Points on a hilly landscape, in no order, each with its height.
A ball rolls from a point to whichever of its 2 nearest points has the largest drop for the distance, and stops where none of them is lower. Distance is the straight distance between rows; heights are no part of it.
K288: [132 149 154 125 164 126 190 132 130 128 174 151 131  94 154 130 139 109
 119 119 152 173 135 175 145 161 125 150 169 192 148 104 147  72 122 138
 158 166 127 140 163  84 140 147 120 124 161  88  78 120 135 127  64 156
  91 135 157 130 120  88 112  78 160 182 122]  h=25.9
K669: [103 135  95 113 149  75  73 119 137 129  98 178  74 116 104 127 145 149
  98 132  92 143  80 105 141 113 126 118 115 141 163 186 141 111 116 180
  82  97  93 150 135 179 122 119  90 142 100 138 129 109 152 130 150 113
 153 170  87 105 128 151 165 142 147  91 126]  h=44.1
K253: [109  88 144 173  93 105  88 112 146 151 141  75 160 154 124 140 125 116
 145 132 140 112 181  86 111  89 139 122  94 107  99 128 154 126 148 106
 106 151 167 115  73 107 116 105 144 110 113 182 136 137 150 128 152 165
 140 102 129 116 150 153 138 151  91 146 109]  h=24.2
K645: [ 48 158  93  95 142 117  96 130 108 101  76 121  99 146 124 113 183 197
 101 134  98  93 124  91 110 131 129 135 146 126 109 165 128 156  67 134
  92 113 128 137 153 170  98 111 129 149 129 123 169 110 151  98 187   5
 139 160  85 107 117 157 163 130 175 103 104]  h=68.6
K559: [178 112 120 171 133 124 176 100 147  87  97 117 169 121 210 146  74 159
 142  72 134 123 145 174 110  97  65 116 186 123 146 135 137 162 186  99
 175 119 129 102 193 101 135 189 155 160  77  81 129 109  94 109 164 150
 175 153 150 142 152 143  86 184 105 121 136]  h=62.9
K341: [ 73  79 110 160 112 133  75 134 100 170 112  89 168 110 153 129 143 149
 140 143 134  53 144  81 120 142 126 129 131 155 143 133 102 181 130 113
 131 128 136  78  96 176 111  91 146 150 106 151 122 166 104 155 130  99
 159  46  91 141  88 168  84 115  81 173 130]  h=53.9
K329: [ 97 135  89 145 105  84 137 107 158 158 134  83 131 143  84 116 140 125
  94 154 135 133 122 108  97  85 105 193 110 129 128 169 177 182 122 146
  91 125 145 147  82 121 140 120 192 114 143 198 149  90 152 124 143 101
 121 149  86 153 119 120 172 132 187 126 148]  h=56.4
K694: [157 129 110  65 129 130  99 135 154 107  93 217  71  97 147 122 113 138
 121 135 106 161  95 147 137 145 124  75 129  76 184 127 130  90 127 146
 131  59  59 180 145 163 108 116  50 127  84 100 121 111 108 137 138 161
 126 143 141  83 123 111 146 143 130  79 124]  h=79.7
K880: [108 163 115 127 152 122 125 187 122 131 148 179 125 143 132 153 152 142
 148 129 114  82 136 122 141 158 162 143 145 141 114 123  82 116 100 111
 124 143 123 109 151 114 126 127 104 134 146 104 124 149 135 148 122  90
 141 131 149  89 111 129  91 108 107 135  89]  h=37.6
K535: [144 143 118  92 128  98 138 194 150 160 154 177 103 138  75 194 113  90
 105 151 133 141  72 126 139  99 114 137  74 124 142 152 132 119 127 178
 103 107  96 167  98 150 137 134 111  72 173 137 135 116 129 140 123 131
 104 156 137 114 132 116 156 165 156  79 120]  h=59.0
K719: [158 162 138 156 118 116 165 145  94 105 138 106 112 150 111 128 125 148
 129 103 184 119 170  85 115 144 117 149 122 102  65 139 146 167 123 172
 162 162 168 115 125  61 138 191 175 123 174 134 151 128 152  96 149 116
 102 188 178 130 162 169 156 130 169 128 108]  h=62.1
K689: [157 120 100 170 129 116 147 175 110 138 144 147 135 108 133 154  82 162
 120  99 176  98 134  75 134 126 123 175 135 151 112 157 126 144 150 159
 138 156 135 113 159  99 140 203 123 149 161 101 138 136 111  95 143 145
 117 171 177 107 158 172 130 146 141 149  93]  h=60.4
K220: [138  99 136 139 151 122 118 110 102  99 132  98 166 123 172 114 125 173
 132  90 129 128 176 148 115 139 123 153 154 134 109 127 162 128 139 113
 145 142 175 110 158  66 122 166 155 153  79  96 123 118 129 107 118 145
 146 127 150 132 148 151  99 167 113 130  96]  h=80.5
K590: [144 108 101 144 130  88  81 158 141 122 122 202 104 114 157 142 106 146
 118 120 112 121  94 118 142 144 124 137 134 135 176 152  93 127 143 121
 115  84  93 133 156 155 117 111  75 150  84 111 112 127 106 118 132 155
 140 140 143 108 112 150 124 138 101 117  91]  h=57.3
K2: [144 146 104  95 123  92 120 131 148 111  81 183  91 152 115 143 104 166
 120 127 126 149 110 118 144 137 127 132 122  57 147 153 119 159 121 147
 130  85  75 161 183 147 108 141 102 157 113 104 148 109 118  93 170  97
 124 178 136 115 133 148 180 187 139  66  95]  h=76.9
K715: [118 106 152 144  87 118 118 112 141 155 156  64 148 156 105 131 154  97
 154 158 150 123 160  89 113 103 134 149 117 152  93 125 134 136 108 123
  99 142 160 129  66 114 103 120 165  94 147 192 118 141 164 148 119 173
 118 121 108 138 123 116 143 123 138 131 141]  h=31.7
K213: [167 161 138 122 130  94 119 178 128  89 168 151 118 139  96 147 126 135
 139 120 159 165 141  83 147 102 118 107  90  98 103 124 165 102 109 163
  98 119 151 145 101  90 115 157 108  68 196 172 155 127 161 137 169 151
  88 215 175 115 142 137 153 146 130  80  98]  h=72.6
K876: [136 156 135 136 111 161 187 137 120 162 102 125 131 151  90 150  91 122
 128 143 136  95 118 143 123 140 132 148 144 114 103 127  92 195 142 111
 137 155 108  97 145 138 145 160 175 149 166  71 155 128  91 116 138 102
 105  93 127 130 139 128 114  88 146 127 138]  h=42.7
K409: [ 79 120 132 140 127 109  56 130 149 131 172  76 140 148  99 124 210  99
 170 165 141 112 154  97 119 110 156 131 102 160  92 144 142  99  77 116
  88 146 178 133  43 103  96 103 156  86 124 214 131 131 179 153 147 146
 123 134 101 123 106 106 125 126 121 143  98]  h=39.1
K690: [159 124 153  95  80 143 129 131 145  98 157 123 132 165 103 141 132 135
 127 141 139 143 142 101 116  80 135  90  58  59 132  84 115 134 142 137
 112 118 129 111  68 133 126 115  90  78 162 179 131 129 137 112 166 162
  97 153 139 115 163  96 172 145  99  68 125]  h=43.9
K889: [173 111 140 165 151 150 201 115 143 126 164 141 155  91 145 174 105  93
 131 114 139 144 124 146 118 118  86 122 157 168 125 121 119  78 177 155
 173 164 121 120 159  73 170 177  99 130 120  85 110 116  87 114  88 222
 122 131 179 146 134 123 110 109 102 150 184]  h=49.8
K66: [148 126 175  96 131 150 143 151 140 130 164 151 145 113 135 135 127 108
 130 126 138 178  98 188 153 144 137  99 122 171 157  75 118  48 135 128
 147 139 123 120 112 103 145 116  60  96 148 100  75 124 123 165  80 184
  91 124 168 131 119  60 110 110 112 140 143]  h=15.9
K3: [108 138 124 127 100 100 105  97 134 108 137  75 124 130 117  86 165 129
 106 135 135 152 165 109 123  77 114 167 109 116  88 128 191 156  84 135
 116 126 167 147  74  86 117 129 196 116 130 220 148  92 182 119 149  89
 140 168  86 150 112 137 167 131 215 138 119]  h=44.8
K28: [125 130  76 142 157 100 115 197 120 120 132 200 115 110 125 157 102 180
 124  98 159 111 117  84 153 140 116 173 142 142 130 152 130 153 136 142
 129 120  87 145 165 150 118 180 102 138 149  94 134 120 125 111 155 118
 122 182 171 108 153 168 118 168 150  95  62]  h=64.4
K653: [144  90 159 113 131 107  72  68 131 100 108 117 104 102 156  90 137 118
 103  92  78 173 106 173 118 113 117  77 109 124 187 132 165  56 138 111
 127  81 134 163  91 132 152 117  72  91  52 155 114 100 122 108 112 201
 149 115  78 159 132 114 165 144  80 113 157]  h=47.8
K492: [122 142 123 143 177 124 138 170 118 161 201 179 129  96 127 136 152 112
 143 115 152 135 122 139 143 174 120 166 162 210 131 134 131  71 105 165
 138 180 158 121 140 105 133 164 123 102 171 111  83 124 162 154  68 144
 102 159 166 111 116 124 102 115 141 169  97]  h=11.5
K45: [142  86 144 116 116 130  57 149 147 130 142 162 123 120 140 125 140 113
 116 124 107 141  96 154 142 137 166  65 104 120 189 123 109  46 128 123
 110  78 100 121  67 147 130 111  21 115  80 127  99 144 121 130 130 185
 130 105 121 120 122 118 126 130  53  97 135]  h=24.5
K300: [ 96 148 121 130 157 114 114  96 110 155 110 144  92 100 115  84 130  99
 117 151  99 130  79 140 139 139 132 143 151 164 169 131 133 120 107 126
 128 109 115 138 130 189 155  94 140 123 109 136 118 106 126 138 106  92
 129 106  66 147 110 113 133 105 175 153 166]  h=44.7
K615: [123 182 157 121 133 170 188 140 106 135 125 136 151 150 130 152 125 176
 154 123 148 111 151 147 127 154 139 130 160 120 101  96 111 140 126 110
 166 156 135  73 170  74 118 162 151 166 162  69 139 149 129 106 156  88
 136 136 168 114 148 139  88  74 128 143 115]  h=48.8
K899: [142  45 125 169 113 102 118  97 149 153 136  55 181 103 174 124 112 115
 138 112 131 121 158 110  91  82 127 130 134 150 121 132 170 141 157  87
 129 143 175 149  86 110 138 125 191 128  86 180 138 133 110 114 118 195
 173  73 113 170 129 128 125 171  96 184 125]  h=47.6
K839: [122 100 123 125 141  93  48 117 144 132 118 167  93 124 116 113 146 130
 126 126  92 154  78 113 142 128 158  80 103 125 184 167 157  65 136 148
  98  70 101 136  61 164 134 105  43 113  75 143 130 118 123 137 143 169
 135 138  75 128 122 130 169 128  78  90 128]  h=28.9
K99: [145 176 157 108 149 154 201 134 125 149 126 183 119 114 111 145 131  95
 122 136 147 166 107 178 153 163 125 137 150 148 128 102 135 113 130 126
 177 153  89 141 186 124 154 131 127 113 178  69 122 102 121 133 101 118
 111 137 158 128 123  94 115  84 172 139 109]  h=35.5
K680: [107 153 170  88 125 194 180 114 104 123  84 115 143 168 126 119 152 170
 155 129 147 112 166 153 121 162 150 118 162  85  88  72 124 181 111  82
 136 146 142  83 179 133 101 125 171 151 170  88 154 123 136 120 162  40
 137 109 133 106 135 150 105 107 136 120 134]  h=56.3
K274: [110 107 153 123 128 128 120 115  83 120 141  74 148 136 146 107 168 166
 158 100 166 127 166 123 137 131 121 175 151 146  58 111 160 141 105  99
 150 162 205 115 128  82  99 131 207 143 132 159 131 148 164 133 112 135
 148 121 137 128 141 154 128 144 156 190 100]  h=65.8
K51: [179 123 126 129 109 149 183  97 147  89  98 127 162 138 170 164  90 142
 133  86 111 107 166 165 129 109 100 105 153 101 134 107 105 147 180 105
 185 125 121  89 180 139 153 138 136 157  88  93 126 137  73  96 148 161
 135 112 165 149 128 133  90 143  89 114 160]  h=58.6
K125: [116 177  96 115 134 131 164 150 123 157  73 190  80 131  96 132 132 135
 108 185 123 111  62 126 142 138 169 134 160 116 128 156  91 168 113 142
 111 121  62 148 177 209 114 106 116 124 154  89 145 122 105 144 131  44
 120 143  90 122 121 136 153 113 143 100 158]  h=57.8
K718: [ 70  89  92 148 114  96  45 155 119 163 144  78 145 154 116 129 189 128
 132 159 128  79 143  67 122 127 136 113 116 153 105 172 145 112  84 144
  85 123 160 103  73 130 119  97 134 113 105 166 117 133 162 139 159 144
 117 125 104 111 114 130 138 139  97 141  77]  h=45.9
K108: [176  87 123 143  87 164 184 159 157 167 156 123 157 115 125 153  67  64
 126 155 109 119 109 150 123 122 140 131  92 154 163 110  74 121 170 126
 148 111  72 118  81 137 178 125  79 136 136 112  92 140  78 151  95 196
 115  95 134 147 128 111 106 122 105 125 169]  h=33.4
K786: [ 97 109 153 130 120 127  84 111 116 133 136  85 137 124 146 112 148 112
 135 151 143 127 166 123 127 141 142 128 131 160 106 110 132 117 108  81
 123 149 157 119 123 127  95 106 163 122 123 160 121 134 138 164 105 141
 139  68 100 144 109 151 105  83 110 191 137]  h=58.1
K555: [132 134 102 128 147 132  98 104 147 108  94 177 108 112 158 102 102 126
 100 126 115 154  97 166 140 165 116  97 150 145 189 145 115  73 128 127
 152  84  77 155 168 145 129 108  62 152  74 116  82 138  89 125  89 138
 112 130 109 113 112 106 111 100 150 167 143]  h=29.8
K635: [156 182 140 108 133 176 189 130 114 108 149 174 141 126 131 143 131 133
 138 123 133 136 144 150 143 160 138 122 142 100 126 103 133 122 146 112
 180 145  86 110 177  96 128 125 111 144 164  65 134 118 113 113 135 116
 120 125 190  94 140 109 119 102 141 112 115]  h=42.0
K205: [107 123 142 130 113 124 151 117 132 137 133 111 114 143  91 114 121 102
 109 118 116 126 126 118 106 100 104 167 125 115 113 142 145 170 114 130
 108 151 141 148 131 136 126 137 167 124 147 152 126 110 137 126 128 114
 138 116 115 148 129 115 152 142 170 130 147]  h=62.2
K138: [125 110 106 119 138 104  96  98 145 114 101 138 107 102  90 101 135 154
 108 107  70 164  81 128 120  82 125 110 113 119 175 182 184 101 152 173
  84  76  96 171  76 162 145 113  90 128  92 179 135  88 125 124 125 135
 131 148  50 128 141 125 167 133 127  99 155]  h=36.0
K980: [120 160 131 107 188 125 119 128 112 111  87 165 125 114 150  94 149 182
 132  87 148 136 124 155 123 168 103 162 174 102 134 138 153 136 109  98
 153 140 108 139 174 104  93 166 131 159 110  78 117  96 162  88 138  71
 151 171 156  96 156 154 135 162 162 124  72]  h=73.6
K775: [156 104 141 136 131 150 132  85 134 108 121  93 161 113 188 114 101 112
 105  95 108 134 154 165 119 132 106  97 146 130 158 102 119 135 151  88
 163 119 118 123 159 127 134 126 142 145  83 111 106 127  88 116 122 169
 139  98 137 167 127 132 104 140  86 161 162]  h=55.4
K758: [122 128  97 124 109 151 145 115 131 160  86 111 133 158 118 105  88 135
 129 165 123  66 108 111 114 120 131 103 137  85 120 136  86 225 158 145
 111 124 103 126 146 206 115 105 147 176 123 119 179 154  72 129 165  28
 141  77  83 131 128 147 133 126 127  92 166]  h=51.7
K307: [157 146  79 114 102 138 133 130 138 144  79 154 115 149 102 121  82 118
 111 171 121  91  80 101 150 111 155 113 130  79 150 162  81 178 145 159
 120 100  66 143 134 210 117 106  97 139 126  98 152 148  78 141 139  75
 129 104  93 115 128 116 155 131 125  87 150]  h=54.6
K631: [137 100 165 181 149 134 139 131 110 146 172  90 171 106 145 141 126 114
 154 127 141 142 155 120 125 107 127 158 143 200 108 122 122  83 141 130
 126 161 175 121  99  77 121 140 143 129 138 139 108 158 136 145  96 212
 119 105 167 134 150 111  95  80 106 173 124]  h=60.1
K832: [ 52  95 126 129 127 117  81 111 115 133 141  67 126 113 119 103 214 123
 141 149 137 133 142 108 131 125 118 145 131 158 102 139 163 138  64 119
 111 152 193 124 101 130  96 100 196 105 124 206 128 111 203 144 140 105
 130 132  81 124 105 134 139 115 157 165 120]  h=44.0
K990: [ 85 108  80 164 146  96  51 147 141 144 122 162  96 145 148 110 149 154
 121 118 106  81 115  90 148 158 152 121 149 157 151 160 101 102 108 135
 105 103 129 114 127 142 109 119  86 155  73 131 107 136 120 141 127 102
 158 132 123 106 110 158 125 135  85 138  81]  h=54.2
K16: [130 115 160 146 142 150 153 106 129 111 145  79 172 105 178 150 113 127
 133 111 115 146 167 159 118 122 107 141 151 173 104  83 123  89 144 100
 157 153 151 118 161  97 137 145 141 138 100 125 111 144  98 125  90 190
 129  97 154 155 137 130  92 103  83 187 157]  h=58.2
K514: [143 121 134  92 152  89 102 126 136 113 116 172  91 117 117 139 156 127
  98 110 135 193 123 124 146 125  82 133  76 109 156 136 207  81 108 180
  88 121 133 173 146 102 124 172 111  90 142 148 121  73 187  96 122 153
 128 188 142 129 133 132 170 157 149  78  79]  h=41.6
K915: [109 137 198 106 129 148 135 110 119 138 166  81 134 128 131 130 163 101
 174 136 146 154 174 138 124 137 158 126 145 155  74  70 111 108  92  99
 120 169 172 104 108 104  99 112 182 100 163 157 104 164 155 171  93 146
 112  92 116 127 129 102  93  82 147 189 138]  h=61.6
K846: [106  58 123 163 122  94  88 136  80 144 149  49 180 134 155 134 166 149
 150 132 167 129 154 109 144 105 130 145 130 165  66 142 172 120 123 103
 125 167 194 110  72 110 109 119 197 119 102 188 129 173 154 145 120 151
 148  92 129 136 116 157 128 127 114 194  89]  h=69.8
K955: [170 112 150 114 147 113 118 128 132 140 138 162 124 102 124 135 116  94
 109  79 139 188  75 155 141 108  72 133  96 123 175 138 193  93 155 181
 105 104 112 171 122 120 148 170 109  90 144 133 121  84 153 105  89 175
 121 169 123 152 135 125 173 160 148  88 120]  h=34.7
K31: [114 153  78  85 100 111 105 191 168 131 143 192 122 148  96 170 128 127
 114 159 117 135 110  86 114  87 144 141  83 105 144 157 114 137 103 171
  85 108 109 164 103 157 142 124  90 118 195 151 165 123 137 131 181  98
 109 174 123  98 110 125 170 139 121  68 114]  h=55.7
K637: [157 128 183 106 129 157 158 116 133  81 156 132 140 106 152 127 141 113
 148 113 152 176 164 163 131 129 140 112 102 127 146  68 133  68 143 114
 144 122 144 104 129  70 141 129  88 121 135 109  99 140 119 134 101 189
 114 116 176 118 138  94 127 112 103 100 131]  h=9.2
K61: [104 143 117 114 114 139 104 198 121 134 164 129 123 174 105 144 164 124
 149 174  96 101 146  95 142 131 178 112  89 114 101 122  65 108  99 102
  94 136 143 105  80 124 138  87  85 108 170 134 140 180 140 172 161 115
 118 130 147  85 110 111 115 100  58  87 127]  h=46.9
K417: [119 134  78 152 175  82  94  96 126 142  97 171 105  98 131  98  90 137
 110 136 117 114  81 141 132 152 124 139 169 163 176 182 120 109 155 145
 127  88  90 143 144 175 143 106 111 151  87 127  93 115 110 132  91 117
 145 113  92 131 122 126 128 113 157 158 144]  h=37.1
K296: [136 105 146 154  99 158 179 106 149 162 128  76 160 131 135 128  69  65
 136 130 121 121 137 133 101 111 140 132 101 117 139 115 115 167 190  81
 134 153 115 145 105 154 157 118 173 140 136 133 146 129  73 146 105 141
 121  36 112 181 127 107 109 131 136 158 190]  h=41.1
K706: [114 147 116 112 142 122 129 161 134 160 138 187  93 120  92 137 131  83
 105 158 119 130  90 130 148 134 131 176 114 162 131 159 117 122 100 166
 108 121 118 139 124 151 134 116 120  98 158 116 118  97 162 139  94 112
 115 154 119 129 108 107 156 125 157 126 112]  h=62.3
K69: [ 87  70 113 174 140 120  51 135 114 155 126  83 137 127 149 123 152 143
 131 161 129  81 142  94 129 147 133 141 126 148 127 149 105 122 111 124
 118 114 145 110 114 144 104 108 145 161  69 142 120 135 131 129 142 132
 148  84 117 108 111 159 112 132  97 145  92]  h=50.7
K763: [117  84 159 125 119 129 107  72 146 116 139  72 161  96 155  99 122  90
 141 131 104 139 158 148 125 126 138  91 122 133 136 104 163 119 135  84
 116 146 150 122 121 140 137  94 170 114  90 163 134 144 110 147  94 135
 136  44  81 168 111 105 113 121 100 176 175]  h=54.8
K14: [120 159 127 114 157 143 149  62 123 130 112 108 111  81 103  84 130  83
 109 164 104 130  75 168 142 146 129  89 133 105 135  94 136 143 145 126
 115 135 100 143 144 190 157  81 134 121  94 138 136 123 106 158 104  87
 116  77  49 166 103  81 121 108 162 159 210]  h=51.4
K83: [ 45 122 107 149 129 137  73 140 108 176 127 103 139  96 124 113 191 144
 146 170 138  42 113  85 109 155 136 121 133 158 116 124 131 176  92 129
 102 153 173  94 107 190 100  83 173 133 125 188 147 163 125 187 139  67
 161  62  86 145  87 146 101 114 105 175 133]  h=57.1
K525: [131 173 177 131  87 165 201 100 111 113 130  86 123 169  85 128 130 115
 149 131 146 122 161 140 122 135 125 129 126 102  53 104 118 186 112 130
 139 164 152 122 127 122 120 137 197 123 179 129 163 143 151 136 128 101
 119 126 149 126 160 132 132 107 183 137 140]  h=66.3
K661: [ 87 170 116 108 167 129 129 119 122 135  67 166 109 147 148  72 140 176
 116 131 126 135  89 157 138 180 127 119 199 112 143 134 135 150 111 106
 139 111  85 129 178 137 100 132 127 159 120  81 118 107 156 124 118  23
 152 163 119 114 125 137 139 121 156 136 113]  h=68.3
K278: [130 163 180 104 117 151 181 112 110 106 134  53 134 170 100 110 160 155
 159  98 146 130 206 124 115 137 125 124 139  82  39  88 148 152  89 110
 131 151 184 102 138  90  98 111 193 130 161 144 162 136 164 102 164  96
 119 133 150 112 135 144 130 122 163 132 123]  h=71.2
K376: [ 84 129 115 103 135  86  84 124 112 110  95 152 102 173 133 137 149 189
 113 107 120 116 129  95 113 139 111 121 132  88 116 150 123 158  93 125
 122 109 137 127 161 132 107 137 117 152 112 115 169 108 135  98 186  66
 146 181 124 116 129 159 170 183 127  91  73]  h=73.8
K972: [113  98 140 146  85 145 111  99 129 113 129  69 159 153 150 142 109 114
 135 123 115 109 186 100  87 110 146 113  97  93 111  95 124 174 147  89
 132 141 155  92 102 142 127  92 158 153 106 164 153 157 109 111 163 139
 152  66 125 149 115 145 101 153  87 139 149]  h=31.6
K489: [103 155 127 113 113 149 118 205 123 122 136 149 128 168 116 162 157 155
 134 150  80  76 175 107 136 156 180 111 100  99  95 100  57 133 105  93
 130 143 122  85 142 116 127 111 113 135 153 107 153 160 130 147 185  77
 133 123 150  88 114 149 115 122  77  89  85]  h=43.4
K12: [ 94 161 135 106 149 134 143 128 131 139 123 146 107 144 100 117 155 107
 115 143 118 113 126 117 142 156 146 148 121 131 128 138 128 134  96 118
 111 150 120 135 158 133 119 118 152 126 139 121 143 109 161 126 118  68
 129 153 117 125 123 123 157 124 165 131 128]  h=66.1
K885: [ 83 134 118 122 140 104  95  80 114 111 111 102 105 118 125  85 171 146
  98 121 114 131 125 120 151 108 105 160 148 141 122 153 178 160  80 128
 117 129 169 152 111 115 124 113 176 123 100 181 129  89 197 121 120  93
 147 155  83 138 115 147 149 147 169 153 131]  h=22.2
K126: [133 188 142 131 149 115 145 168 110  90 147 115 117 136  87 131 169 128
 135 110 163 132 170  99 125 125 126 133 114 101  66 127 140 121  85 173
 121 151 172 147 118  84 121 160 142  89 205 152 156 115 178 132 144 107
 110 224 164 116 134 136 169 144 181  99  82]  h=68.4
K423: [175 136 178 124  89 122 159  98 131  69 160  82 131 164 106 137 124 121
 132 100 151 158 171 112 103  96 115 120  84  63 105  79 144 135 169 147
 128 130 153 123  93  89 155 143 155  90 168 171 144 122 153  96 145 175
  99 171 165 135 163 108 165 138 125  83 111]  h=37.8
K954: [119 165 161 107 119 184 164 146 108 142 121 104 122 169  88 145 158 129
 162 155 140  95 171 132 133 141 154 138 133 129  59 100  80 175 106 103
 141 175 149  86 156 133  98 131 172 119 197 107 156 154 139 141 153  52
 109 111 148 116 126 141 121  88 153 149 148]  h=61.7
K309: [103 160 104 132 184 121 147 208 113 133 183 166 116 126 101 141 154 124
 158 142 134 108 142 112 128 149 160 161 135 191  79 136 119  93  89 142
 112 172 159 124 136  90 125 132 124 110 201 115 116 162 174 155 104 119
 120 174 172  94 104 128 105 104 129 150  75]  h=27.2
K792: [166 114 122 136  80 146 151 188 156 155 164 130 147 141 108 162  95  96
 134 147 118 130  83 112 132 119 171 121  81 120 159 121  82 121 176 139
 120 117 113 126  54 116 160 123  52 109 179 128 111 166 106 157 124 190
 108 105 165 127 151  99 104 156  91  95 138]  h=31.0
K19: [174 128  90 113 128 152 144  86 131 135  92  96 119 105 116  93  88  82
 119 145 120 128  83 163 119 135 130  63 114  98 161 123 125 122 160 129
 144 111  83 158 118 195 166  89  91 137  99 132 121 132  77 137 107 129
 133  91  85 150 135 104 128 113 133 127 217]  h=55.3
K289: [151 114 116  94 126 137 117 114 158 127 129 166 111  98 140 132 129 106
 115 115 141 191  76 188 146 158 121  79 114 151 203 102 130  56 125 132
 130 109  77 143 136 135 138 123  57 112 115 104  80 111 114 146  82 171
 105 125 147 108 105  92 115 125 132 143 135]  h=22.4
K383: [116 154 132 141 155 154 168 143 103 175 132 121 135 107 155 131 108 146
 133 131 136 111  96 160 140 123  86 179 197 198  99 105  99 164 123 128
 161 151 161  97 134 126 132 165 173 148 125  89  98 129 106 142 109 115
 145 117 132 140 134 132  95  85 140 197 134]  h=54.5
K861: [153 124 139 134  94 175 171  99 123 138 107  99 146 149 134 137  93 115
 128 141 107  93 154 134 118 119 148 128 110  91 126  96  96 186 169  98
 129 127 113 105 125 156 127 134 167 147 126 115 139 153  94 133 134 132
 117  77 136 153 126 126 107 127 116 129 148]  h=37.3
K496: [117 116 116 145 156 111 115 135 106 100  97 145 147 112 179 112 132 202
 143  81 136 120 122 161 122 132  87 148 188 133 124 139 150 149 141 106
 158 125 132 125 181  77 114 185 132 188  85  80 114 115 130 101 157 100
 172 162 143 120 140 157 102 165 117 131  84]  h=77.7
K663: [176 145 130 126 132 163 184 132 140  95 152 173 151  98 148 173 119 132
 142 111 153 121 136 147 134 131 102 121 151 127 138 110 105  87 160 139
 177 134  99 109 187 113 146 154  79 141 131  72 103 119  96 114 125 194
 110 136 205 130 121 125  77 114 110 114 135]  h=47.0
K994: [ 85 177  90  84 136 113  74 174 141 100 117 181  70 131  98 132 174 157
  93 160  84 146 104 102 129 112 141 122  96 118 144 155 131 124  86 170
  73 109 109 169 147 167 119 110  94 111 143 137 157 112 143 130 168  70
 111 201 108  96 106 144 169 139 142  69 102]  h=50.8
K198: [158 131 122 180 120 107 177 160 101 126 162 120 122 123 111 158 101 118
 135 122 184 114 142  78 138 128 126 157 109 151  92 136 139 123 154 185
 148 167 148 128 111  81 148 195 156 129 187 103 138 148 147 123  96 158
 107 159 167 131 154 140 120 106 166 139 122]  h=56.2
K468: [ 82 181 106 112 154 120 136 114 113 136  50 144  99 144 100 101 131 160
  98 134 116 112  88 120 123 133 145 124 178 125 127 171 146 168  94 149
 107 115  97 135 183 178  93 110 128 156 119  99 146 105 142 138 156   4
 135 164  80 129 116 146 164 129 163 101 145]  h=62.6
K582: [ 94 128 123 148 105 154 136 150 121 182 101 113 127 128 108 126 117 116
 130 160 127  67 103  96 125 132 141 157 138 131 113 146  96 202 133 116
 107 132 119 117 110 179 117 128 168 147 151 107 148 147 108 154 152  70
 127  64  95 143 121 136 105 124 146 133 150]  h=47.9
K381: [142  79 112 174 123 130 154 111 138 192 147  78 159 100 143 122  87  96
 134 143 107 133 142 131  85  98 126 165 136 189 145 150 132 148 165  97
 141 139 130 135  94 128 143 143 173 122 115 145 122 138 107 153 100 182
 147  57 105 167 130 122 106 141 125 185 163]  h=44.3
K903: [144  81 147 128 102 141 100 178 149 129 184 131 138 157 112 140 131  97
 132 134 117 146  98 124 146 126 170 108  71 101 157 118 106  70 123 122
 115  99 117 114  61 127 120 109  61  85 146 135 120 152 131 149 129 182
 106 124 149 109 142 104 108 127  61  88 131]  h=28.1
K92: [169 134  86 100 123 118 122 123 141 121  72 196  76 134 132 146  74 129
 109 139 116 144  79 145 148 139 118 115 124  87 176 166 113 142 138 163
 126  74  39 187 180 177 117 120  81 150  99  83 139 123  94 110 123 131
 120 133 135 122 129 137 154 164 128  81 131]  h=78.6
K561: [112 135 123 108  88 132  99 202 160  99 163 136 120 186 106 165 163 124
 146 156 105 125 142  91 126 100 149  93  83  84 125 115  92 125 115 121
  78 114 156 105  73 116 129  92  82  93 171 161 132 150 155 120 187 124
 105 169 136  95 126 110 151 135  81  61 107]  h=48.2
K98: [177 122 129 162 104 134 201 165 119 138 178 135 159 115 116 164  83  97
 132 106 163 156 121 114 142 111 110 138  99 149 124 128 128  79 179 173
 158 147 128 124 126  70 147 162 121 119 171 100 146 126  87 128  85 199
 102 126 178 144 145 116 102  98 145 116 156]  h=52.1
K774: [117 141 147 123 152 149 146 115  76 141 135 103 154  84 141 105 118 148
 146 102 157 135 139 165 140 126  98 190 177 178  65 113 144 158 101 113
 169 165 178 110 151  70 134 171 216 153 127 108 103 142 148 123  99 112
 145 129 137 145 158 112 101 122 159 202 126]  h=60.2
K799: [168 104  70 155 126 121  96 101 147 117  92 169 123 117 175 131  67 155
 114 141 106 116 119 137 123 124  97 123 160 130 192 178  86 132 170 100
 136  63  88 143 166 164 129 122  64 171  76 104  93 128  64  89 126 134
 145 126 115 138 131 152 110 133 112 142 150]  h=60.0
K107: [120 120 136 114 123 112  86  73 145  98 102 129  99 124 130  89 129 117
  95 108  82 151 105 135 131 108 119  98 112  90 165 144 156 126 125 120
 110 107 124 166 126 148 138 102 109 137  78 135 130  89 133 108 130 138
 141 133  90 141 116 123 169 159 112  97 153]  h=43.1
K904: [177 101  68 143 127 126 113  82 144 137  89 130 125 130 153 109  60 121
 118 129 103 112  98 148 126 142 122  82 130 131 195 162 106 111 178 132
 133  75  70 147 146 192 154  82  88 151  76 128 120 152  61 123 102 109
 142  77  69 141 126 135 113 133 123 145 192]  h=57.7
K378: [169  93 134 144 136 117 121 118 147 143 130 162 142 104 125 140 100  88
 103 111 119 165  93 172 124 132 101 131 117 147 172 131 130  95 151 146
 145 104 109 157 109 120 147 140  93 122 106 117  88 110 118 112  82 185
 122 123 133 142 121 115 140 138 136 120 142]  h=28.5
K260: [183 148 176 113 107 138 176  78 109  51 148 107 141 124 141 127 128 117
 160  79 149 159 199 154 110 128 150 104  94  67 127  84 128  76 145 120
 174 141 159  88 141  48 138 128 109 111 116 105 153 159 141 109 125 184
 116 138 182 124 146 101  99 102  95  78 108]  h=17.6
K901: [150 131 114 153 132 150 171 123 133 173  93 137 129 122 137 121  83 141
 124 127 143 115  91 161 119 123  97 175 173 146 106 126 112 196 157 116
 160 135 116 141 160 130 154 159 175 159 126  80 127 108 101 103 123  95
 150 128 129 149 135 125 107 132 148 153 132]  h=48.7
K353: [134  97 158 124 141 127  89  57 145  87 129  81 147  94 182  78 113  95
 120  99 106 181 124 170 126 127 123  49 132 145 170  92 157  85 132  95
 135 114 128 153 126 133 161 110 106 112  55 158 121 129 114 106  90 171
 142  81  78 152 123  94 115 139  95 146 167]  h=51.2
K77: [155 143 202  93 108 128 155  82 109  50 132  85 120 164 134 112 129 136
 138  89 146 150 221 138 108 128 140 103  87  44  83  85 137 133 136 113
 155 140 163 107 141  81 118 110 158 113 128 164 140 131 159 101 148 159
 122 150 159 136 148 122 141 141 116  74 122]  h=28.6

Call two points neighbours if one is among the 2 nearest of the other. Go from one point of each pair to the other, from neighbour to neighbour, staying as low as possible. Name the highest point that can't be avoided.
K198 and K885 -> K799
K637 and K45 -> K108
K637 and K492 -> K561
K253 and K885 -> K832

For each start below, name the point where the ball stops.
K904 -> K637
K525 -> K492
K98 -> K492
